Points, in no order, along strands that fork, close into loops and pass close to each other.
Two points are linked if the straight distance between their rows is under 116. Some points are linked to none.
<1793>: [-65  12  39 -29 -28  -5  -7  40 -11 -10 -22  84  -2 -44  54 -27  38  -6
   6  -4   5 -20  10 -27 -22  23]
<248>: [ 44   4  12  -9  -1  17  10  -1 -36 -31   1 -21  35 -38 -77  27  -5  16
  67 -42 -31  17 -22  -7 -17 -48]
<1226>: [ 23  55 -54 -32  12  -4  35  -5  18  14 101  54  11 -22 -34 -54   0 -55
  33  -6 -59  -6 -19  -2  37 -44]
<1022>: [ 28  -4  73 -25  -8  -1  63 -12 -14  24   6 -21  13 -45 -14  -9 -21 -20
  35 -39 -11 -12   9 -21  -1 -33]
<1509>: [-71  21  29  22  27 -41  35  36  38  26   3  23  -6  53  22 -38  -9 -34
   9  29  27  -2  27 -29 -34 -18]
<1549>: [-43 -22  36   7 -15   4  53 -10 -28  30  30 -28  18  22  12 -53 -29 -23
 -13 -20   5   2 -19 -51 -18   1]
<1631>: [ 26 -15  38  -7   7  -4  35 -69  -3  47 -33 -33 -17 -24   6 -21 -26 -47
 -48 -23  30  25   1   3  23   3]
<1657>: [-89  -5  27 -16  23  40  17  57  30  -9  -8  25 -17  56  -4 -12 -21  -3
 -18   9  52  18 -35 -30 -46  -6]
<1063>: [ 13 -15  -2 -29  -4  46 -45  15  38   0  18  10 -29  26 -57 -13 -40  -1
 -23  24 -11  -3  29 -49 -13  19]
<1204>: [ 15 -25  46 -60  20  38 -10   2 -70 -14  -1   9  25 -20 -16   7  47  53
  -7 -32   1  23   2  -3 -11   4]
<810>: [ 15   1 -51  19 -14  69 -25 -16  37 -22   9 -44 -60   6 -19  35 -34 -14
 -43  -1  48  -5 -60  31   6  46]
<102>: [ 30  50 -63  31 -30  -6 -12  20   4 -60 -34  10  34 -55 -12  47 -16   4
  27   3 -12   1 -19  13 -16 -54]
<89>: [-61   5   9 -26   1   0  -5  25  -3  26  74  19  -3  50  29 -65  28 -14
 -46   1  45 -23   9 -28  20  32]
<1519>: [ 34   4 -18   4  20  -6 -11 -22  66   8 -46  -8 -20   8 -21 -16 -43 -39
 -74  40  20   7  51   6   8  -6]
<772>: [ 45   0 -13  41 -44   5 -33 -87  -9   9  19 -92  14 -45 -11 -31  12  19
  32  -3 -48  15  -5   7  41 -14]
<1679>: [ 19  12 -41 -40  26  13 -16  19  41  10  59  41 -14   9 -83 -30  -4  -9
  10   9 -61  19  22 -34   8 -14]
<177>: [ 29 -71  16  11 -76  35 -27 -26   4  33  -1 -21 -58 -23  11  22 -14 -33
  23  -7 -15 -35 -20   2  16  64]
<1647>: [-26 -39  17  72  22 -53   6   6  43  54  -3 -34 -34  67  51   2  16  23
   1  35  -1 -15  23  31  24  42]
<624>: [ 13 -51  16 -23  -7  21 -43 -17  25  26 -15  16 -36  27  26   9  -2   1
 -60  41  13 -13  30   3  20  76]
<434>: [-11  27 -25  36  31 -40  44  25 -12 -26  -4 -32  32  36 -14  13   4 -10
   4   8  45  12  -8  20  -9 -44]
<469>: [-23  36 -78   6 -35  35  -9  -5 -77 -45  -9   2  55 -12  -4 -16 -43  20
  -3 -11   7  15  -7 -18 -13 -10]
<170>: [ 30  58 -45  20  -2 -33 -14  30  20 -41   9  24  28 -32 -18  32  -2  -7
  53  13 -33  -3   0  -3  -3 -55]
<693>: [ 29 -22 -42 -25 -19  65 -80 -37  29 -30 -12  21 -57  -3   6  42 -12  22
 -29  33 -22 -20 -17  -3   4  61]
<1591>: [ 10 -18   0  24 -26  21 -12  24  18 -26 -27  -3 -16 -22 -31  48  -1  26
  44  -2  -9  -7  -3 -14 -55  -2]
<984>: [ 50  16  -5  19  50 -53  31 -12  58  28 -22 -29  -6  14 -13  35   6 -38
 -35  10  47  -2  26  45   8 -10]
<719>: [ 42   6  34 -52   5  26  11  -8  -6  14 -17  38 -11 -39  -7  14 -24 -23
 -35 -36 -10  -5  23 -11 -12   0]
<1409>: [ -4 -10  78  -9  20 -18  60  12 -20  -5   3 -28  14  -6 -31   7   6 -14
  41 -31  19  14 -17   7 -26 -35]
<1270>: [ 30  23 -44  -7 -12  47  -9 -24  29 -18 -18  -7 -45 -21   1  36 -47 -31
 -58  -3  30  -2 -24   6   4   2]
<205>: [  2  -6   1   6  34  33  28  32   3 -17  12 -41 -14  47 -52  44  -2   8
 -30  -7  65   7 -38   5 -27  -6]
<1496>: [-45  58  12   6   0 -53  26  22   6  -2  -7  34  16 -11  45 -34  29 -45
  51  19  12 -19  25 -12 -23 -35]
<838>: [-83   2  -3 -41  41   8 -18  39 -24 -14  49  43  17  42  15 -53  52  16
  -9  11  55   1  26 -24  23  17]
<1801>: [ 18 -33 -17  46   8 -12 -19  24  11  10 -18 -21 -24  25  33  39  38  73
  10  19 -21 -31   0  42  25  45]
<1850>: [ 23  28 -46 -20 -12  74 -28 -20  29 -15  41  -8 -25 -27 -77 -36 -69 -29
  -4  -7 -21   8 -23 -32  21 -22]
<903>: [ 42  42   9 -28   5 -64   6  -8  -2  24  20  35  30 -47  47 -30  27 -45
 -31 -23  -6 -10   5  25  23 -10]
<632>: [ -4 -27  27  56  24 -57  40   7  63  57 -35 -22  -6  53  35  28   6 -11
  -6  31  28  12  13  33  -6  18]
<1758>: [ 31  57 -64  19  19 -49  -6  -7  -1   3   8  -9  44   4  21  -8  14  -6
 -48 -12   5   4   4  27  34 -23]
<138>: [ 26  36 -14 -13  53 -36  -2  24 -47 -18   7   0  43  10 -39  47  54  42
  15  -7  15  36  -4  68   8 -19]
<1476>: [ 15  -4  -9  61   7 -16  26  34  67  -4 -27 -36 -22  31 -18  68 -12   5
  42  13  30  -5   6  24 -25   1]
<1292>: [ 11  18 -12  -1  -8  -5  41 -44 -83 -15  24 -44  44 -21  13 -29   7 -18
 -41 -55  35  12 -57  21  33 -14]
<990>: [-57 -15  46  13  32 -40  20  42  33  34  -1  25 -27  63   5 -17  20 -18
  42  42  11   6  62 -23 -29  -2]
<273>: [  0  49 -60  15 -19 -33  -8  11 -23 -20  -6  11  36 -19  44   3  13  -1
 -51  -9  34  -7 -23  23   4  -8]
<1369>: [ 12   4  -4 -15   8 -39 -71  26   7 -16  -2  52 -10 -15  42  34  53  55
  27  22 -56 -35  19  31  13  25]
<1493>: [-63  27   8   3 -22 -54  -7  44  14 -10 -15  80   8  -8  66 -47  25 -36
  14  22  11 -34  24 -21 -25   3]
<1546>: [-54 -28  54  48 -33 -34  24  29  23  25 -10  11 -17  -8  42 -14  15 -26
  54  -7  11 -10 -32  12 -18   4]
<305>: [  2  -4 -20   2 -25 -36 -43   4  11 -18 -41  46  17 -13  71  15  36  42
 -10  34 -40 -31  37  -4 -13  31]
<907>: [ 13  41  -7 -10   3   8  27  40  13  -8  64  -1   6   9 -47 -23 -22 -35
  51  -6 -21  -4   2 -30  -5 -39]
<1582>: [-30 -20  66 -53 -20   3 -28  23  -3  -8   3  83 -13 -40  57 -15  68  16
   7 -11  10 -23  10 -20 -18  39]
<793>: [-24  26  21  13 -18 -60  58   4  23  44  66 -20  -1   7  44 -49 -17 -66
  -2 -11  48 -25  -8  -2  15 -23]
<1017>: [ 22 -12 -44 -20  -6  18 -57 -55 -33 -22  -6  -3  18 -11 -33 -36  -4  31
  -6  15 -94  -5  27 -45  16  10]
<366>: [-49   8 -46  14  53   7  -3  45 -33 -36  26 -18  16  47   7  33  23  54
   7  17  84  10 -23  67  21   1]
<250>: [ -1  -5  20 -53   3  28  11  -4 -66   2  50   2  19  -2 -38 -29  30   8
 -18 -46   7  13 -19 -20   2  10]
<1068>: [ 66   8  16 -19  44 -40   5  -9  56  38 -23  -2 -13  -6 -25   1 -20 -52
 -41  28  23   4  43  33  37  -5]
<1664>: [ 42 -39   3  35 -20  12 -43 -81 -31  14  -2 -70 -15 -11 -33 -19   0  36
  27 -17 -67  15  14   2  30  16]
<67>: [ 20  34 -64 -13  -7  31 -28 -29  42 -12 -20  17 -35 -18  30  -4 -59 -49
 -79  18  28 -16  -8  -7  -3   8]
<189>: [-36 -23  11  -4  11  31  38  48 -13 -24  -5  -8   1  36 -17  37   5  22
  -6   2  71  11 -76  36 -22   2]
<1163>: [ -2  14 -18 -11  -1  29  -8  17  -4 -11  45 -24  13   9 -54  -8 -16  -7
   9 -18 -15   1 -12 -38  -9 -14]
<1278>: [ 10 -23  28  -9  27  79  26 -30 -12  -3 -34 -12 -18  15  -8  69 -18  12
 -32 -24  29  43 -37   8 -32  16]
<493>: [ 27  30  33 -50   5 -31   2  14 -14  25   8  38   7 -41  22 -13  14 -31
 -32 -35   1 -14  22   3   2  -3]
<764>: [ 58  -3  -9 -18 -27 -52 -47 -18  -5  16  40  45   5 -48  15  16  38   6
 -29 -21 -43 -15 -27  54  37  18]
<830>: [-50   9   2  32   6 -28  49   3 -24   4 -34   2  33   7  61   4  -7 -21
 -41 -14  52  36 -74  34 -18 -17]
<845>: [ 16  33 -20 -33  45  -7 -48  50  23 -10  34  48  -6  35 -48  10   9   4
  -5  23 -28   4  36 -13 -14 -10]
<1240>: [-49 -10  46   9  11  -9   8  30 -21   0 -27   9   7  29 -23 -23  38  32
  63   4 -21  12  36 -39 -41 -10]
<698>: [ 21 -25 -19 -17  22   9 -58 -49 -13  -8 -19  -7   9  22 -58 -54  -6  47
  -9  15 -85   2  54 -33  25  22]
<1060>: [-80  28  -1  12  30 -72  31  39   0  21  33  11  -4  57  37 -48  41 -36
   2  23  55  -7  14  -2 -16   0]
<1439>: [ 47  45 -36   6   3  -4  19 -60 -61 -24 -16 -25  79 -44 -15 -16  -2  -4
   1 -31 -30  27  -1 -10  22 -35]
<274>: [ 42 -31 -21  20 -19   0 -59 -40  -3   0  -2 -19 -20 -27 -25  -1  22  34
  16  -1 -59 -17   9  15  13  39]
<1074>: [-62  -3  41 -29   3   3 -10  40  36  22  55  49 -38  43  21 -44  26   0
 -17  32  31 -26  33 -31  -4  36]
<199>: [-40  -9  41 -24  16   0  74  20 -22  13  46 -27 -13  34  -9 -26 -40 -47
 -61 -44  69  -7 -52   7   3 -18]
<1766>: [  0  21  16 -71  24  40  23  18 -15 -10 -43  68 -16 -32  19  35 -21 -11
 -58 -28  21  15   5  -5 -35 -15]
<1842>: [-64 -27  58 -24  25   4 -15  43  22  25  17  30 -16  56  13 -29  27  18
   9  28  14  -8  53 -26 -23  33]
<334>: [ -6 -66  21  -6  17  18 -35   3 -10   7 -24  13 -18  26  65  27  40 103
   0  26 -31 -25  34  -9   6  53]
<1771>: [ 34   6 -26  39  30  -1   5  10  67 -16   3 -53 -16  32 -59  37 -19 -13
  18  24  22  13  -3  15  -8 -21]
<887>: [ -7  -6 -34  17 -31  21 -40  -9 -63 -35 -13 -10  28  -7 -13 -23   6  65
  31 -10 -79  -3  28 -41   1   4]
<1018>: [ 82 -37  14 -10 -21 -21 -39 -19  49  40 -16 -20 -35 -28 -64   7   0 -48
  50  41 -34   5  18  44  56  -7]
<1834>: [ 19  48 -42  38 -39 -45  -3   5  27 -29 -26  -8  18 -21  56  15  -7  -8
 -10  21   4 -23   5   3 -11 -23]
<843>: [  3  12  13 -23 -18 -41 -30  24  39  35  52  44 -15  -6  49 -47   2 -55
 -25   6  -4 -43  22   0  26  29]
<244>: [-12  26 -21 -13  -4  41  50  22  14 -27  31 -33 -18  -3 -15   9 -74 -48
 -46 -32  62 -16 -52   8   4 -24]
<747>: [-36  12  53 -22 -13 -18  73  11 -32 -10 -29   7  15 -54  47  -1 -15 -35
  21 -44  24  -4 -47  22 -15 -40]
<256>: [-11 -18  -4  62  37  -6  26  49  59  -7 -60 -32 -18  56  -9  59   1  51
  30  18   6  13   2  16 -41   2]
<1397>: [-32  33 -69 -10  40  -6 -56  69  27 -29  39  77 -23   8 -29  39  32  13
  53  45 -13  17   1  18  -3 -11]
<1697>: [  5 -26  44 -47 -36 -14 -49   4 -34   5  10  61   3 -47  50  -8  50  32
   9 -13 -36 -34  -2  13  -2  37]
<1166>: [  8  45 -80  25 -40  21 -20   2 -51 -62 -27   3  46 -39   2  36 -33  19
  13  -1   5  12 -21  -6 -25 -20]
<217>: [ 80 -31  30 -11 -21 -25 -36 -28  16  29  14  13 -16 -55  -3  42  19  -4
 -17 -18 -18 -12 -21  63  26  44]
<1402>: [ 32  -4 -16  19  33  31  24   0  34 -22  -4 -65 -14  25 -82  48 -13  -2
 -23   2  33  18 -28  27 -13  -1]
<477>: [-24 -43   5 -19  12  56 -19 -23  29  10 -16  28 -30  46  52  21  -4  21
 -79  31  32  11  15 -31  -2  53]
<1337>: [ 13  47   9   0  -2 -31  14  18  40  -8  34   6   7 -21   2   0 -14 -38
  76  23 -24 -10  13 -11 -10 -54]
<335>: [ 30  -4  19  18   0  16  13  33 -11 -35 -19 -18 -10 -18 -59  46  -2  11
  69 -26  -2   5 -20   3 -46 -29]
<259>: [ 25 -30  85 -39   2  21  53 -29 -19  45 -50  -6 -18 -39  -2   2 -57 -34
  12 -23 -10  21  37 -19   3 -15]
<465>: [-39   1 -49  17 -11  57  -9 -36 -40 -14 -28  11   4  38  43   7 -19  11
 -72   1  21  14 -20 -32  -3  15]
<1851>: [-24 -14 -43 -14 -19  58 -30 -21 -49 -21  41 -34   4  12 -40  -7  -9  33
 -18 -29 -16  11 -15 -37  16  15]
<1021>: [-22 -41  27   3  25  61  24 -24  10  23 -44 -17 -31  44   1  29 -33  13
 -46   1  26  41 -21 -19 -30  19]
<1182>: [ 11  -6  -6  28 -39  18  -6  -7  40  16  36 -37 -20   5 -16 -24 -46 -46
  12  20   8 -19  13 -31  11  -8]
<1711>: [ 15 -13 -25 -29 -14  35 -51  29  53  -2  44  34 -37   8 -75 -24 -41 -20
  13  24 -46  -7  18 -39  10   2]
<504>: [-30  16  -5  22 -32  14  33 -12 -17  -3 -13  12  12 -28  51 -20 -27 -23
 -20 -17  16  -1 -26 -25 -20 -19]
<80>: [-65 -12  71  -3  33 -18  25  22 -63   5 -24  20  18  14 -17 -17  68  50
  49 -12  10  32  15   9 -12   9]
<718>: [ 17  -5 -16  -9  -2  -1 -50  28 -41 -16   4  12   5 -24 -28  42  43  65
  39 -15 -31   4  -7  26  -1   8]
<1770>: [ 30 -45  67 -32   2  12  42 -46  12  57 -47 -35 -30 -24 -15 -20 -46 -56
 -11  -3  22  29  31   1  26 -12]
<413>: [-36  53 -11  24 -14 -59  18  24 -27 -24  -6  18  24  -6  29 -15  25 -26
  51  12  24  -9   1  23  -4 -27]
<1016>: [ 56 -12  28 -28 -13  13 -25  -8  -5   8 -18  30  -9 -47 -22  34  -5 -14
   3 -23 -30  -7  10 -14 -20   9]
<517>: [-40  -3 -24  49  41  18  20  62  23 -11 -19 -30 -17  63   3  51  12  69
  19  25  30   7   3  26 -16  11]
<228>: [-51 -28  21 -27   1  43 -10 -19 -12  26  -7  38  -8  37  50 -28   5   6
 -66   4   5  11  14 -42 -20  35]
<1710>: [-70  -3 -13  57 -56  -3  -8  50  24 -15   1   8 -24 -10  35  33  33  18
  56   0  36 -34 -58  54   0  33]
<1523>: [ 52 -23 -20 -42  40  -7 -61 -43  16   8 -17   0   3   0 -61 -10  -2  37
 -35  24 -62  34  41  10  13  11]
<346>: [ 33  18 -42  60 -31 -29 -28 -71  20   5  36 -92  -2 -30 -11 -17   9   8
  38  17 -40  -7 -12  28  62 -19]
<890>: [ 22   8   3  -4  12   5  39 -67 -45  12  -8 -32   8  -1  13 -20  -5 -15
 -69 -42  26  26 -14  -4   8   0]
<531>: [-20  15  29   1  25 -40  49  21 -47 -20 -13 -19  24  12 -24  14  28   1
  29 -14  49  17 -18  37 -33 -40]
<307>: [-30  11  -2  67 -20 -58  22   3  15   1  36 -37  -8   5  30 -18  12   0
  84  18  -8 -20   6  -9   4 -26]
<400>: [-62  -7  -7  14   8   8  20  37 -36 -40  -1 -13   5  26  -1  22  19  30
   6  -1  91  23 -47  45  -4  10]
<1576>: [-18  38 -27  16   7 -18 -24  58 -31 -45  -7  34  28 -32 -13  46  35  31
  60   8  42   8 -14  70  -9  -3]
<572>: [-42 -36  -7  29  -6  18   8 -34 -29  12 -29 -21  21  41  11 -34 -11  37
 -19   7 -52  20  43 -62 -14  18]
<1105>: [ 25  40 -73  23  -2 -10  10 -57 -49 -30  -9 -46  67 -25  11 -21  -8  15
 -22  -7 -16  23 -12  -1  23 -31]
<1580>: [-14 -49  92  23  -7  -6  57  -2 -15  14  -7 -36  -4   2 -30  13  -1   0
  60 -34  -9  18 -50   5 -42 -22]
<806>: [ 19  21 -25 -19  38   4 -17  62  32 -32   3  25 -11  12 -40  53  23  17
  -4  11  26   2  12  13 -22  -5]
<872>: [ 43 -29 -25   5 -25  19 -57  -5 -16 -22   3   1  -4 -42 -11  57  39  48
  29 -21 -57  -5 -24  28   5  32]
<892>: [ 40  53 -19 -15 -17  18   0 -35  33   3  34  11  43 -39 -24 -52 -30 -41
  31  29 -70  -4  21 -39  27 -39]
<1055>: [ 12  30 -34  57 -29 -51  -2 -37  17  -6  39 -54  21  -6  13 -12  11   4
  63   7 -37 -11   2  -1  45 -32]
<976>: [-39 -19  59 -53  13   7  -1  27 -61 -20  -7  20  26 -27 -19   8  68  47
  38 -24  22  23   0  12  -7   6]
<451>: [-34  -1   0   1   1  41  42  13   8   0  21 -17 -33  25 -10   0 -56 -39
 -63 -26  51   1 -43 -19  -9  -7]
<201>: [-26 -38 -20 -11  49  40 -10  16  -9  -9   1   2  16  42  51  27  34  62
 -54   4  57  16 -10  13  12  10]
<965>: [ -6 -44  -1 -11   0 -14 -69 -15  14   5 -17  26 -11  38  25 -25   9  51
 -14  52 -57 -47  66 -27  14  52]
<763>: [-16 -38  22  -2   9  50  52 -15 -51 -10 -23 -25  -1  33 -10  54  -8  12
 -22 -30  45  38 -73  24 -29   3]
<331>: [-10 -32  51 -30 -32  44  38 -25 -17  38  12   6 -37 -19  11  -9 -51 -43
 -15 -48  14  -9 -23 -22  -8   4]
<1188>: [-16 -15   5  -8  29  71  24 -31  25  19 -54   7 -35  50 -21   1 -44  -2
 -58  13   8  44  13 -48 -35  23]
<975>: [ 31  -5   0  62 -29 -24  -8 -22  42 -21 -41 -43  -1 -28  16  47  -1   8
  64  23 -37 -10  10   0 -13 -16]
<1852>: [ 24 -18   7 -55 -11 -20 -77  22 -11 -22  19  70  26 -38  29  33  75  39
  19   1 -33 -21   7  20  15  22]
<1254>: [-29 -21  24  28 -23  23  20   3 -22 -15 -30 -21  16   6 -14 -11 -10  35
  73  -7 -38   9  25 -76 -45 -31]
<715>: [-18 -52  27  14   9 -16 -23  11  21  32 -50   9 -14  44  31  11  15  63
  11  39 -53 -23  71 -11 -13  47]
<44>: [-22 -25  16  32  30 -13   0  19   1  21 -11 -17 -22  62   9  -1  21  62
  25  27 -34 -22  63 -14  -9  15]
<1142>: [-85  -2  57  56 -29 -51  32  20  -1   4  -9  -1   5 -11  41 -20   4 -29
  48 -21  27  -1 -77  28  -8  -9]
<1073>: [-67  23   5  26 -22 -49  33  22 -31   1 -14  14  17 -19  48 -24  11 -27
   7 -13  66  -8 -49  48  -1 -15]
<289>: [  7 -14 -13 -10  17  68 -14  -1  -8 -24 -11  -3  -7  21   7  59  13  43
 -41  -3  35  27 -21  14   0  26]
<968>: [-59 -11  77 -20   0 -16  79  13 -11   6  -9  -3  -3 -23  21 -25 -26 -47
  -1 -48  49   7 -69  27  -2 -30]
<819>: [ 22  11 -34 -32 -16  75 -22 -57  -3 -12  35 -41 -17 -24 -59 -64 -56 -36
  -3 -19 -35  12  -6 -46   9 -20]
<726>: [ 17  37 -80  24  16 -28 -18 -53 -24  -7  -6 -48  51 -17   7 -40  11  21
 -45  -2 -23   9   9  16  41 -11]
<590>: [ 27   6  -4  -5  38 -13 -20  28 -53 -13  12  -3  28  10 -38  33  49  60
  26 -16 -18  16   6  33   1 -20]
<457>: [ 17  90 -38 -30  -5  10  24   8  13  -4  77  42  44 -36 -13 -52 -21 -49
  55   8 -67 -14  -9 -16  20 -55]
<340>: [ 69 -25  -5 -39  20  -7 -54 -45  38  15 -28  -2 -28 -14 -53  -9  -7 -18
 -30  45 -28  15  29  32  25  22]
<1394>: [ 16  -2 -20  32 -39 -42 -14 -29  26  -9 -41  21  -2 -29  67  10  -8 -13
 -16  21 -32 -17  24  -7 -11   8]
<1646>: [  3 -36  -3 -26  17  78 -35 -22  15  -5 -18  -6 -39  38 -47   1 -35   9
 -24  30 -15  18  43 -57 -27  25]
<204>: [ 10  39 -51 -29  -5  64  12  10  20 -37  29 -24 -19 -22 -61   6 -84 -53
 -23 -24  25  -5 -44 -21   9 -36]
<1553>: [ 85 -42  -8 -48 -13 -20 -58 -26  53  38 -28  13 -38 -24 -42 -20 -14 -47
  -4  59 -38   5  14  50  40  19]
<60>: [-21  25  -2 -69  16  42  22  24 -55 -29  14  21  22 -21 -22 -25 -15 -17
 -33 -37  32  10 -29 -21 -21 -13]
<1405>: [-28  20  11 -41   0  41   7  43 -25 -13 -16  35   5  -7  -2  -6 -12  -7
 -23  -7  22   3   9 -35 -42 -14]
<1689>: [ -1  41 -62 -22 -33  -5 -66  24 -30 -43   3  86  38 -45  18  -5  13  28
  -8  12 -49  -3 -12  -4  -2  11]
<1616>: [-12  -9 -17  30 -19  24   2   2 -60 -38 -41 -18  40   5 -24 -12  -6  51
  65 -11 -48  10  25 -48 -12 -17]
<361>: [ -2 -14  23  20 -20 -10  21  -6  58  40  21 -25 -36  24  -5 -18 -47 -59
  -7  12  35 -14  15 -26  15 -10]
<1880>: [ 44 -11  59 -15 -15  36  34 -75 -36  15 -67   8 -26 -38  30  24 -36 -24
   9 -44 -13  30   5 -28 -11  -7]
<1581>: [ 16 -68  19  28   2   6 -37  -5  17   9 -16 -10 -35  26  50  28  31  86
   0  31 -35 -45  14  19  36  78]
<110>: [ 32 -18  18  56 -30 -61 -13  10  59   9 -12  -3 -17  -2  32  36  14 -13
  70  31 -35 -27  34   9  -6   8]
<174>: [-38  33  11  21  17 -67  40  16  -4  36  54  -9   5  37  48 -52  28 -62
   0  -1  38 -18  13   8   7 -12]
<1115>: [-24  25  -2 -22 -17 -32  -9  21  18  39  46  27   3  20  51 -67   7 -40
 -57  10  22 -29  16 -13  13  26]
<867>: [-48  16   3  28  26 -38  53  24  19   5 -17 -16  14  39  23   0  -7 -19
 -41   0  61   6 -19  17 -26 -29]
<1086>: [-47 -22  27  15 -18  10  29 -47 -36  16 -16 -24  40  25  21 -69 -13   1
 -12 -24 -33  17  17 -77 -26   0]
<1774>: [-27  19 -79 -17 -18  75 -42 -23 -47 -36   6   5  24   2 -24 -28 -21  22
 -36  -4 -31  18  -4 -47  -2  15]
<1743>: [ 20  24 -75 -41  -9  -1 -70  -8 -40 -33   7  65  51 -41  15   5  31  47
 -37   5 -44  13 -13  21  32  14]
<1235>: [ 22  25  43 -39   0 -11  67 -11 -17  21  50 -18  26 -27 -21 -49 -17 -50
  22 -35  -6 -15   4  -5  18 -31]
<1900>: [-12  38   3 -54  13  11   7  71   0 -33  34  33 -13 -31 -36  14  -5 -21
   9 -24  44 -12 -36  28   3 -29]
<665>: [ 67 -26  37  -3 -35  -4  24 -53 -18  32 -30  -2 -33 -51  26  34  11 -25
 -21 -31   4  -5 -24  54  10  25]
<1821>: [-55  31  10  -3 -28   3  69   0 -36 -31 -41  21  48 -53  48 -15 -40 -29
  19 -28  31   9 -44 -19 -16 -55]
<1552>: [-23  -7  17  10 -26   2   0  11 -46  -4   6 -11  12 -16  16   5  34  22
   1 -29  24  -7 -36  10 -12  11]
<655>: [ 11  -5  17  12 -33 -58 -18  15  35  22  18  22 -14   5  32 -21   8 -29
  29  26 -27 -36  45  -7   4  27]
<1056>: [-19 -53  54  29 -22  -8  30   9  20  34 -16 -15 -21   0   3  16 -14  -2
  37  -6   4  -8 -24  -7 -27   8]
<63>: [ 28  27   8  15  62 -43  27  38  33 -21  -3 -12  -1  15 -35  49  13 -18
  57  25  21  10  26   7 -35 -58]
<678>: [ 40 -22  42  13 -34  28  31 -83 -32  26 -54   7 -29 -35  37  39 -22 -28
  -4 -44 -11  10 -24  18   3  11]
<325>: [ 36  21  13 -20  10 -11  44 -27 -41  16  51 -34  46 -31 -17 -33  -4 -47
 -15 -56   4   3 -21  -4  32 -24]
<1038>: [ 52   9 -43 -35  -1 -34 -49 -38  -1   4  17  50  24 -32  -1   8  31  17
 -52  -5 -55   5 -22  43  44  14]
<1043>: [ 15 -55  -5 -31  -6  -6 -66 -67   7  26 -30  14 -24  19  27 -28   4   9
 -42  44 -24 -13  51  -2  25  74]
<1197>: [  5  15 -34 -15  19  33 -22 -24  63   8 -28  -3 -32  35  18  -5 -46 -31
 -95  44  38   1  27   0  -5  16]
<600>: [ 59  22   4  -2  -2  -5   7 -41 -28 -26 -23 -29  40 -52 -37  31  -7   7
  32 -13 -31  18   4  -9  -2 -38]
<1264>: [ 21  31  -9  -1 -42  14  -5 -39  33  12  44 -26  13 -30 -10 -45 -35 -39
  23   8 -39 -20  15 -43  38 -17]
<184>: [ 15  36 -83 -14 -24  27  -3  -6   5 -12  86  25  31 -10 -52 -61 -14 -22
   1 -13 -61   7 -28 -21  45 -33]
<1902>: [-23  -1 -40  13  61   8  -5  20 -38  -1   3 -33  26  67  24  26  23  75
 -38  10  57   9   3  46  34  -2]
<626>: [ 46  -5  15  51  29 -64  28  -6  64  40 -29 -37  -2  28  21  19  10 -26
   4  33  25   9  46  29  14 -15]
<1010>: [ 44 -28  17 -17  33 -19 -44  -3  11  18   2  12   5  21 -13  34  49  59
 -17  17 -27   3  38  21  22  32]
<1410>: [ 75 -19  29 -12 -15  -3 -14  -5  35  18 -19  -7 -21 -42 -39  16 -36 -42
  24  11 -23  -3  43  -1  17   0]
<1762>: [-25 -33  -3  42  12 -15  -6   1  -3  15 -14 -37 -11  45  -8 -26   3  44
  -3   3 -30   2  47 -33   4   6]
<1144>: [ 20 -14 -28  68 -34   8 -13 -14  11 -23 -31 -46   9 -11 -20  41 -16  26
  51   2 -34   1   4 -20 -18 -19]
<1121>: [-56 -23  54  -3  10  -9  66   7 -36  22  21 -12   0  20  12 -44 -12 -33
 -23 -37  44   2 -56   9  -3 -11]
<947>: [ 46  -8  35  16 -11 -53  15  -1  10  40  33 -13  -8 -12   8   9  18 -34
  17 -15  21 -33   3  41  10   2]
<389>: [-34  -1 -30   6  30  25 -12  62  32 -29   9   7 -19  48 -16  36  20  42
  18  18  36   9   8  -2 -27   4]
<90>: [-37 -32  -9  84  19 -13  -4  22  35  33 -23 -29 -28  59  53  12  18  58
   0  36 -15 -39  -2  30  31  48]

How many points has the smallest loop of links through each point below? Write none if it is on no loop.
<205> => 18
<434> => 10
<1016> => 20
<1902> => 8
<1337> => 9
<259> => 8
<1086> => none
<1439> => none

A tip is a point with one link. Name the tips that can be reached along the links from each point below, in the order of the rows.
<872> => <138>, <307>
<204> => <810>, <504>, <228>, <819>
<1697> => <838>, <793>, <1689>
<1553> => <903>
<892> => <361>, <184>

A fork is a point with three links, a tip a point with one. Leave the first point through the second and follow the links. Name the first fork or tip that comes.
<1204> / <976> => <719>
<1850> / <204> => <1121>
<273> / <1834> => <1073>
<1711> / <1063> => <1278>

Name the points in between on the shortest way along the links from the first point to the second, in order.
<1278> / <256> => <763> > <189> > <205> > <1402> > <1771> > <1476>
<1842> / <1105> => <1074> > <89> > <1115> > <843> > <655> > <110> > <975> > <1144> > <1591> > <335> > <248> > <600> > <1439>
<1762> / <632> => <44> > <715> > <334> > <1581> > <1801> > <90> > <1647>
